Points on a hilly landscape, in no order, each with its height.
A ball rolls from a point to whichever of its 4 nearest points has the largest drop for the distance, and stops where none of them is lower. Distance is the straight distance between rows; heights are no part of it.
lizi (h 36.6): [  9  -2  21 -10  12  26  12   8  -2]
Sili (h 11.8): [  3 -32   7   1  -1 -17   5  -5   9]
gugez (h 20.7): [-10   2 -10   4   0  -8  -9 -11  -1]
nozo (h 24.4): [ -1   2   2  -3   6   9 -12   3  10]
bos (h 24.5): [  3  14   4   0   5   9 -16  10  19]
kub (h 24.9): [ -2  28  -1  -4  16  35 -14   7   6]
ruzin (h 28.5): [  1  -8 -16   1 -26 -31  -2 -19 -11]
bunil (h 31.0): [ -1 -19   3  -3   8   0   1 -10   1]
giseb (h 12.2): [ -5   1 -23   3 -39 -21   4  19 -33]
Tur (h 26.2): [-17   4 -11   6   6   8   2 -21 -19]
kezo (h 20.5): [ -4 -11   3  -1   6   2  -6  -5   7]
vina (h 23.4): [ -4   0  -2   1   6   3 -13  -4   8]
Kulo (h 23.1): [15 -4  8 -4  0 -3  8 24 31]
mumop (h 23.8): [ 3 -1  4 -2  3  1 -9 10 22]
puge (h 32.7): [21 18 25 -8  9 17 33 20  5]
Poge (h 53.2): [ -7 -27  -6  -6  -6 -15   7 -28 -14]
Kovu (h 13.8): [ -3 -18   0  -1   2 -11  -4  -7   9]
Ruva (h 43.4): [ 14 -10  20  -5  10  15  18  10  -1]
Posed (h 25.9): [22  8 16 -7  5  6 27 25 15]
Pif (h 23.7): [ -9   2 -18   7 -20 -18   1 -18 -20]
Vupib (h 19.5): [ -4  23  -9   9   9   3 -21   3   6]
Fano (h 19.1): [ -6  13  -9  10   0  -5 -18  -3   2]
Lopon (h 19.0): [ -3 -10  -5   1  -4 -18 -10 -10   8]
Nebed (h 24.3): [-10  14  -5   3  14  27  -8  -5  -6]
tegig (h 19.3): [ -3  13 -14   9 -10 -20 -11  -5  -7]
tefi (h 28.1): [ 17  21  23 -10  10  13  30  25  11]
vabu (h 13.9): [-14   7 -15  10  -9  -9  -2 -15 -19]
Tugat (h 21.0): [ -6  14  -4   3  12  16 -14  -1   0]
Pul (h 28.7): [  6 -25  13  -3   8  -1  11   0   3]
Zipon (h 31.5): [-7  4  5 -6 18 31 -2 -7 -9]
kefim (h 23.2): [  0 -10  -3   4  -8 -30 -12  -3  17]
lediz (h 26.7): [ -2 -18  -7  -1 -18 -34  -6 -17   3]
zesat (h 18.9): [ -8  32 -14  16   6  -1 -16   9  -9]
Sop (h 56.1): [ 20 -18  19   1   5   8  28  10  -1]
Viz (h 43.6): [  5 -15  13  -5  12  13   7   3   2]
voto (h 31.4): [-6 16  4 -9 18 39 -8  2 -1]
Neri (h 17.3): [-13  21 -15  13  -6  -9  -5  -4 -20]
moz (h 34.2): [23  4 21 -6  6 13 31 19  5]
fedib (h 11.9): [  5  -4 -17   1 -29 -41  -9  -8  -7]
Fedav (h 17.6): [ -9   0 -19   9 -35 -11  10 -11 -34]
kida (h 11.4): [  7 -20   6  -2   5  -3   3   7  15]
nidob (h 6.3): [ -9  18 -19   9 -25 -19  -3  14 -29]
siko (h 24.2): [  1   9  -1   5   5   0 -19   5  18]
lila (h 17.7): [ 14 -14  14  -4   6   2  12  16  11]
lok (h 65.2): [ -9 -19  -6  -2   1  -3   2 -23 -12]
Parob (h 22.5): [  5 -11   2   1  -2 -13  -6   9  28]
Vudek (h 10.0): [ 11   3  16 -11  10  19   9  18  12]
zapo (h 20.6): [-13  13 -11   9   3   5  -7 -12 -11]
fakuf (h 23.9): [-14  10 -10   9   9  16  -5 -13 -13]
gukos (h 22.6): [  3 -16  -8   2 -23 -43 -11 -13  10]
beki (h 34.4): [ -3 -32   0  -3  -6 -27   3 -19   1]
varib (h 24.6): [ 20  19  13 -10   3   6  23  31  26]
Saro (h 34.7): [  4  15  16 -15  19  36   4  10   1]
Sini (h 21.2): [  3 -10   0   3  -4 -16 -11   1  17]
geb (h 23.0): [ -2   6 -15   3 -20 -28  -8 -12 -10]
Lavap (h 26.8): [ 2  7  6 -5 11 19 -8  7 11]
gumo (h 27.8): [12 -8 16 -4 10 14 11 13  7]
pez (h 29.3): [-8 -5 -3  0 11 10 -5 -9 -5]
roz (h 28.0): [-13  -5 -16   6 -22 -10  11 -26 -28]
Vupog (h 16.9): [-14   6 -17  10 -27  -9   9 -14 -32]
falub (h 53.1): [-10 -11 -12   0 -11 -16   1 -27 -15]
sefud (h 21.6): [  8  19  14 -14   7  19   7  25  22]
sis (h 18.3): [-10  22 -14  14   0   0 -11   0 -12]
fogo (h 34.3): [ 1 -3  9 -8 15 23 -1  5  3]
lub (h 33.1): [  1 -29   6  -1   8  -5   6  -7  -1]
fules (h 43.5): [ 16   5  28 -11  14  27  24  13  -5]
Lak (h 32.1): [  4 -36  10   1   8  -8  12  -9  -5]
Rir (h 11.5): [ -7   4 -18   7 -39 -15   8   4 -35]
suzad (h 6.9): [  4 -25   4   0   1 -17   1   1  17]
gemap (h 18.8): [ -5  21 -13  13  -3 -13 -15   2  -5]
mib (h 24.7): [ -5   1  -2   1  11  10 -10  -6   2]
guvik (h 24.8): [  1  17  10  -9   9  22 -10  17  18]
gim (h 32.0): [ -6 -18  -7  -2  -6 -21  -5 -19  -2]
kib (h 19.9): [ -1  26  -3   5   8  16 -20  10  11]
soras (h 30.9): [  1  16  16 -15  15  32   0  14   6]

Two balls start at each pair of points below. Name the first point that both come to, or write -.
moz and bunil -> -
lila and Sini -> suzad
kezo and mumop -> suzad
Lavap and Fano -> -
roz and Fedav -> Rir

Where does a ball stop that starts at each point below?
Sop -> suzad
Nebed -> vabu
Poge -> suzad
kib -> vabu
beki -> suzad
Lak -> suzad
mib -> vabu
guvik -> Vudek
tegig -> vabu
puge -> Vudek
